Each row is a point on a tangle of strands that fork, close into loops and nearly touch. The rows are in no order.
(in the rows, 128 means zero)
Points whose rows are less than 141 apart are linked; no others are.
Dut: [131 111  96 162 148 142 158 122 124 126 204 161 153 126 137 132 150 189
 151 155 128 115 129 122 126 177 136 147  88 191 147 125 121  56 105]
Supil: [135 138 137 129 131  71 120 127 116  91  55 145 136 128  63  78 142  81
 148 145 117 157 136 145 113 129  70 125 127 152 145 148 141 155 134]
Loz: [158 161 134 120 146 110 144 118 109 101 141 153 160 148 172 108 200 140
 157 185 129 110 128 107 140 148 114 151  72 194 152 117 140  79 120]
zenuv: [ 95 125  94 132 133 112 179 170 127 120 171 127 102 128 144 149 159 147
 164 122 121  46 170 131 132  88 150 131  65 136 194 166 153  96 127]
zed: [ 94 113  96 122 139 105 153 121 143 116 143 139 141 132  89 112 181 188
 138 134 117 107 181 131  83 169 118 113 102 106 171 114 117 143 156]
nosov: [147 133 144 118 118 108 151 153 174 101 130  77 110 117 174 163 180  99
 160 117 113  87 168 122 166  84 138 141 117 156 155 151 119  81 124]
mufif: [154 140 134 115 130 114 144 145 141 116 155 134 160 136 176 156 210 158
 151 169 117  74 149  91 152 133 138 164  76 143 166 116 132  85 133]
tuta: [ 92 161 139 149 150 109 139 138 123 122  75 163 126 135  94  74 117 118
 142 118 144 157 115 150 127 114  66 112 103 203 137 135 146 134 128]
mavan: [ 93 123 100 193 135 156 123 123 145 113 189 139  89 122  86 110  41 118
 113 101 150 132 152 160  66  98 135 115 159 131 104 111 109  87 149]
pim: [177  94 142 131 114 124 146 107 119 119 170 109 161 127 131 111 142 100
 179 103 121 162 120 105 177 184 131 135 157 189 134 137  81  70  93]
riru: [ 80 112 107 134 150 138 166 146 151 157 148 156 107 102 127 148 124 201
 141 105  95  68 156 130  90 153 164  62  87  95 165 177 166 168 147]
liv: [149  82 109 138 122 141 123 140 146 134 185 105 118  91 138 173 103 120
 165  92 103 109 125 132 151 143 168 128 167 147 125 134 104  79 117]
fus: [162 184 101 140 153 155 119 119 123  95 165 147 105 121 175 152 140  99
 158 166 145  68 127 156 119  90 203 162 108 114 128  77 138  89 142]
kikam: [128 160 146 134 112 121  90 100 124  92 112 139 108 131 130  98 108 112
  63 138 146 121 158 130  67  69  89 106 159 109 102  89 118 161 151]
gikob: [148 153 103 149 161 166 136 128 143 122 147 144 114 108 147 170 127 106
 179 142 109  84 122 159 124 124 190 141 108 133 124  96 130 102 139]
Naza: [118 195 122 160 166 167 120 121 139 117 101 149  62 151 128 109  74  54
 161 116 171 159  80 192 133  82 168 120 119 132 105  91 121 120 130]
vefal: [126 113  89 104 111 115  75 131  82 142 164 116 126 170 128 115 117 124
  69 137 168  96 143 120 111  62  92 153 134 107 121 129 148 118 117]
Falo: [147 127 153 101 106 114 101 127  86 126 108 140 155 160 201  97 155 164
  71 148 176 130 117  99 149  74  79 147 120 144 126 144 181 118  78]
Bunun: [ 77 171 117 119 166 163 120 167 132 166  63 122  96 147 148 157  91 115
 126  99 144 144  95 160 135 106 153 124 101 135 103 106 142 165 135]
Sazo: [207 109 165  88  94 117  84 121  90 107 105 136 166 134 159  98 160  92
 131 138 124 145  77  95 170 177 128 166 147 150 109 146 131 112  77]
zubu: [200 123 152 164 146 113 129  77 121  60 152 137 184 107  43  94 154 100
 129 181  87 157 139 111  81 167 109 135 144 134 160  75 122 107 130]
Mav: [167 108 189 128 101 162  88  92 100 121  95 136 138  96 130  90  89 108
  85  89 142 172  68 104 148 151 101 105 170 183  99  81 104 153  77]
Vesat: [203 108 149 128 118 140 109  88 105 103 111 166 181 126 125  87 143 124
 115 171 102 167  86  91 115 205 122 146 145 162 117 128 137 104  80]
zuzel: [145 153 101 143 165 120 142 101  90  96 185 163 156 146 131  88 175 156
 153 181 146 114 113 140 122 154 126 160  75 196 155 103 150  69  97]
Mek: [ 67 185 128 123 162 133 132 140  81 145  79 157 131 148 110  87 105 144
 115 119 162 146  97 152 124 100  85 129  92 190 125 129 171 157 127]
Selib: [179 114 165  83 108 135  62 133  77 107  88 143 145 145 193  97 154 110
 105 129 164 129  70  95 173 116 108 171 134 144 110 153 183 120  54]
Voze: [141 100 135 164 130 148 176 104 175 131 140 126 156  86  98 176 124 165
 112 118  61 144 163  88  97 176 138  85 148 107 135 123  86 157 158]
zeg: [108 114  88  99 128 152  75 169 104 192 127 120 142 136 134 171 112 164
 110 110 136 139  78 147 146 138 162 167 139 104  93 117 138 138 132]
Mubod: [ 77 181 112 121 153 154 108 158  83 157  89 135 119 164 153 121  93 122
  98 112 174 127  90 138 145  68 118 134  90 168 113 100 161 140 120]
Zun: [126 129 163 105 110 126 134 150 140 146  91 127 149 175 192 116 148 146
 109 104 141 195  99 108 214 183 113 134 104 171 106 182 144 111 112]
tusi: [107  97 135 114  76  89 182 117 181 141 143  76 124 103 140 146 112 157
 140 101 116 121 180 145 166 157 120 112 152  69 130 196 110 182 158]
nusem: [ 93 108  78  94 135 137 102 170  99 178 143 116 144 137 139 181 129 184
 123 134 125  96 109 150 125 133 170 169 110  71 117 138 167 141 137]
pemip: [149 144 170 120 109 131  69 104  99  99  90 161 136 115 124  84 113 124
  46 148 153 108 117 101 101  72  61 129 155 124  98  88 157 166 117]
lovus: [149 122 159 107  76  81 138 116 139 123 131  78 143 121 180 122 151 137
 109 107 143 133 143 106 194 102  87 136 153 138 125 146 120 133 124]
zoz: [146 114 132 125 114  72 157  82 133 115 112 105 167 116  54  87 138 111
 126 130  92 187 142 120 115 175  82 110 160  99 133 157 109 189 146]
taket: [131 110 124 108 107  66 150 115 125 143  90 121 177 151  68  71 141 132
 130 157 109 182 128 124 157 193  81 132 157  88 131 190 129 166 141]
mudut: [126 178  95 119 155 129 113 138  82  97 160 125 117 161 157 131 132  99
 123 170 166  76 138 144  97  65 156 159 106 113 139  86 153 111 137]
Rizo: [158 119 184 117  89 139  84 118 103 109  94  98 110 107 147  98  86  57
  96  73 145 150  63 112 174 121 100 110 168 160 115  80 103 168  86]
Kipo: [131 117 115 122 144  95 151 102 133 114 154 150 173 152  81  87 187 188
 137 173 103 146 144  94  89 206  96 127 111 132 157 116 109 112 137]
dok: [158 136 148 125 132 117 107 112 132 118  72 134 155 120  90 127 131  81
 127 147  98 169 108 134 121 144 113 124 140 144 123 105 126 154 137]
Vek: [184 133 144 143 136 115 134  84 118  92 133 161 181 126  86  85 170 133
 122 203  90 149 124  98  84 186 101 133 116 156 148  88 127  93 118]
Mozu: [138 153 117 143 159 141 121 121 132 116 115 140 142 124 101 136 148 105
 153 156 108 136 127 155 109 132 140 131 117 147 126  86 126 133 148]
poson: [ 92  95  62 107 106 102  79 165  92 173 160 108 107 175 102 128  91 139
  92 114 159 121 131 166 129  81 103 162 147  88 126 176 142 131 112]
rikog: [ 62 128 100 179 155 172 148 144 144 142 165 157  75 111  99 142  48 143
 122 103 136 128 132 160  65 110 149  99 133 127 105 125 127 120 147]
Loru: [134 125 124  99 109  96  93 125  92 126 125 120 144 162 171 103 139 128
  71 142 179  93 148 107 124  33  69 130 123 116 133 120 157 119 123]
nofov: [103 121 132 108 120 133 121 170 132 188  81 130 151 170 141 134 134 145
 131 117 136 182  81 115 202 185 133 149 115 140 103 171 132 125 130]
Susid: [ 66 118 102 121 150 135 159 107 153 135 128 155 111 119  91 118 157 206
 125 103 115  96 185 126  70 190 156  87  93  80 169 124 141 166 160]
vagaz: [ 99 129 117 118 130 108 170 179 158 132 133  91 104 133 161 166 167 107
 153 104 119  70 146 138 156  60 151 130  75 130 170 201 158  78 122]
nikam: [124 144 154 120 131 154 129 133 143 151  84 126  61 113 173 183 116 127
 141 136 136 131 126 139  98  89 163 113 138  71  99 122 110 159 132]
gis: [132 111 147 104  80  97 183 137 178 152 120  89 163 135 143 146 153 149
 129 139 100 126 167 105 204 181 139 127 132  70 129 179 109 162 178]
fod: [142 136 187  98  86 110 146 135 159 134  84  86 149 130 182 135 162 123
 114  99 125 157 123  92 220 138 110 135 125 151 126 146 115 129 135]
vid: [151 135 127 156 151 167 148 110 156 123 135 140 163  99  91 170 147 129
 137 152  79 145 150 114  89 162 154 110 122 127 138  82 100 120 155]
Sato: [121 105 124 159 127 146 190 140 184 170 116 143 166 114 102 166 116 167
 132 117  63 144 148  80 143 194 141  84 137 106 134 155  97 145 156]
Dobuv: [ 89 117 116 147 138 156 171 137 156 193 109 147 178 134  88 138 112 182
 113 118  96 184 122  97 145 198 119 109 139 114 113 141 105 146 153]
dinol: [185 107 182 133 100 146  88  73 105 112 125 139 156  81 111 103 115 131
  76 118 118 155  91  95 120 143 101 137 187 159  87  84 120 162  98]
nize: [148 180 135 144 137 146  79 119 115  92 100 157 100 143 107  81  78  36
 128 120 158 134  82 171 139  79 128 127 145 148 115  83 143 120 116]
mub: [126  76  97 134 143 138 123 165 154 155 160  91  85 107 116 179  96 102
 197  88 108 120 114 159 163 141 176 136 143 130 128 173 119  86 106]
Lozu: [170 139 137 121 131 114 151 141 174 101 131 107 131 113 169 177 198 119
 172 149  86  84 170 111 146 126 148 131  94 133 155 125 105 108 138]
bebi: [ 82 160 114 147 161 159 124 160 145 146  95 122  61 142 134 147  72  83
 163  94 152 146 109 178 131 100 149 117 124 140 105 120 123 130 121]
Voke: [175 122 179 140 111 139  73  80 103  85 117 166 152  82 105  80 133 140
  70 164 124 125 104 107  89 121  88 143 166 150 103  76 137 149 109]
kal: [101 143 133 118 119 122 108 105 136 120 105 129 114 122 126 116 131 153
  94 128 132 137 171 151  74 110 106 100 161  90 121 106 117 179 159]
togi: [117 146 130  97 121 173  75 171  80 167 110 124 112 159 168 129 103  93
 104  99 182 129  62 138 176  87 134 148 117 171 115  85 149  98  84]
losa: [104  99  94  99 120  93 102 148 126 152 133  79 115 140 119 126 111 137
 125 113 147 147 138 171 154 121 104 147 170  82 112 173 133 171 130]
lak: [ 95 105 108  99 127  79 123 153 132 163 114 106 159 158  78 100 140 139
 145 128 140 172 127 150 181 174  94 141 150  97 120 201 133 163 145]
gamez: [149 132 147 123 116 146  66 129 117 108 108 115  92 130 124 102  82  45
 127  91 155 136  84 153 157  96 117 113 169 158 119  79 116 124  98]
zuza: [114 103 112 100 112 159  68 171 102 182 123 107 112 135 156 163  84 126
 109  81 153 132  72 139 165 122 149 148 153 136 102 104 123 122 105]
tapar: [162 117 153 102  89 118 164 134 178 146 113  93 152 115 158 179 154 124
 129 124  79 139 135  85 194 167 157 136 132 109 120 148  98 142 153]
kel: [ 92 145  92 193 156 153 133 117 124  94 216 158 125 118  77  78  85 147
 110 133 151 118 153 157  69 107 131 134 136 138 132  79 122  86 155]
povo: [102 126 112 120 125 110 142 125  95 114 174 135  53 161 153 136 139 127
 157 156 181  60 169 112  58  74 172 126  93  42 154 142 141 103 130]
lunup: [ 88 114 138 138  98 115 181 114 184 133 116 115 102  94 147 146 103 177
 122  91 115 118 198 138 125 129 103  76 146  99 137 169 110 169 156]
Fetet: [101 139 170 159 152 169 153 116 147 142 119 173  58  91 129 165 110 145
 156 148 130 113 134 135  69 108 178  90 121  82 117 133 107 156 148]
setu: [139 114 135 114 115 132 110 144 143 139 136  89  60 128 188 178 111  93
 153 130 144  97 136 131 120  68 162 134 145  76 101 151 126 104 122]
paza: [181 112 138 153 124  93 163  78 131  92 149  75 159 109  46 120 128  65
 138 124  84 192 140 117  94 160 115 117 165 118 130 132 102 170 128]
pap: [ 63 140 118 134 154 150 148 144 144 177  91 147 152 128  95 137 118 178
 124  99 117 156 132 142 120 154 116 110 107 137 113 134 119 156 156]
kanim: [193 135 153 171 131 119 124  72 126  57 155 104 145  91  63 111 127  66
 123 146 102 178 140 140  92 132 130 120 173 134 139  89 103 140 132]
Fafop: [ 85 146  86 114 152 115 155 136  73 100 155 124  87 189 164 126 120  91
 128 151 191  64 165 124  73  43 175 150  74  79 160 135 143 104 140]
gavo: [163  87 122 137 111 133 142 116 136 140 181 115 160  97 129 155 136 142
 161 109 104 132 131  98 163 179 152 136 165 158 121 120  82  86 118]
molol: [116 104 100 131 134 127 153 163 152 133 187 129 112  99 145 167 138 181
 145 127  85  53 141 121 121 124 156 101  89 128 172 168 154 110 138]
volu: [112  94 125 107 113 104 138 128 128 145 153 106  49 136 160 158 124 128
 157 143 147  79 169 129  98  73 143 121 126  31 135 192 134 111 125]
zas: [ 67 141 125 162 171 174 164 139 154 140 111 167  99 102 109 153 104 155
 137  99 110 133 143 157  76 132 156  86 103 125 118 124 118 164 151]

How many points has the smallest loop of links through each point below? Write - if it is on no loop.
zubu | 15
Fafop | 16
pemip | -

A tip is a point with one link. Name the tips that can be reached along the links from each point below, in the order of the rows.
Mozu | nusem, kal, kel
losa | Dut
fod | lovus, nofov, lunup
gavo | pim, mub
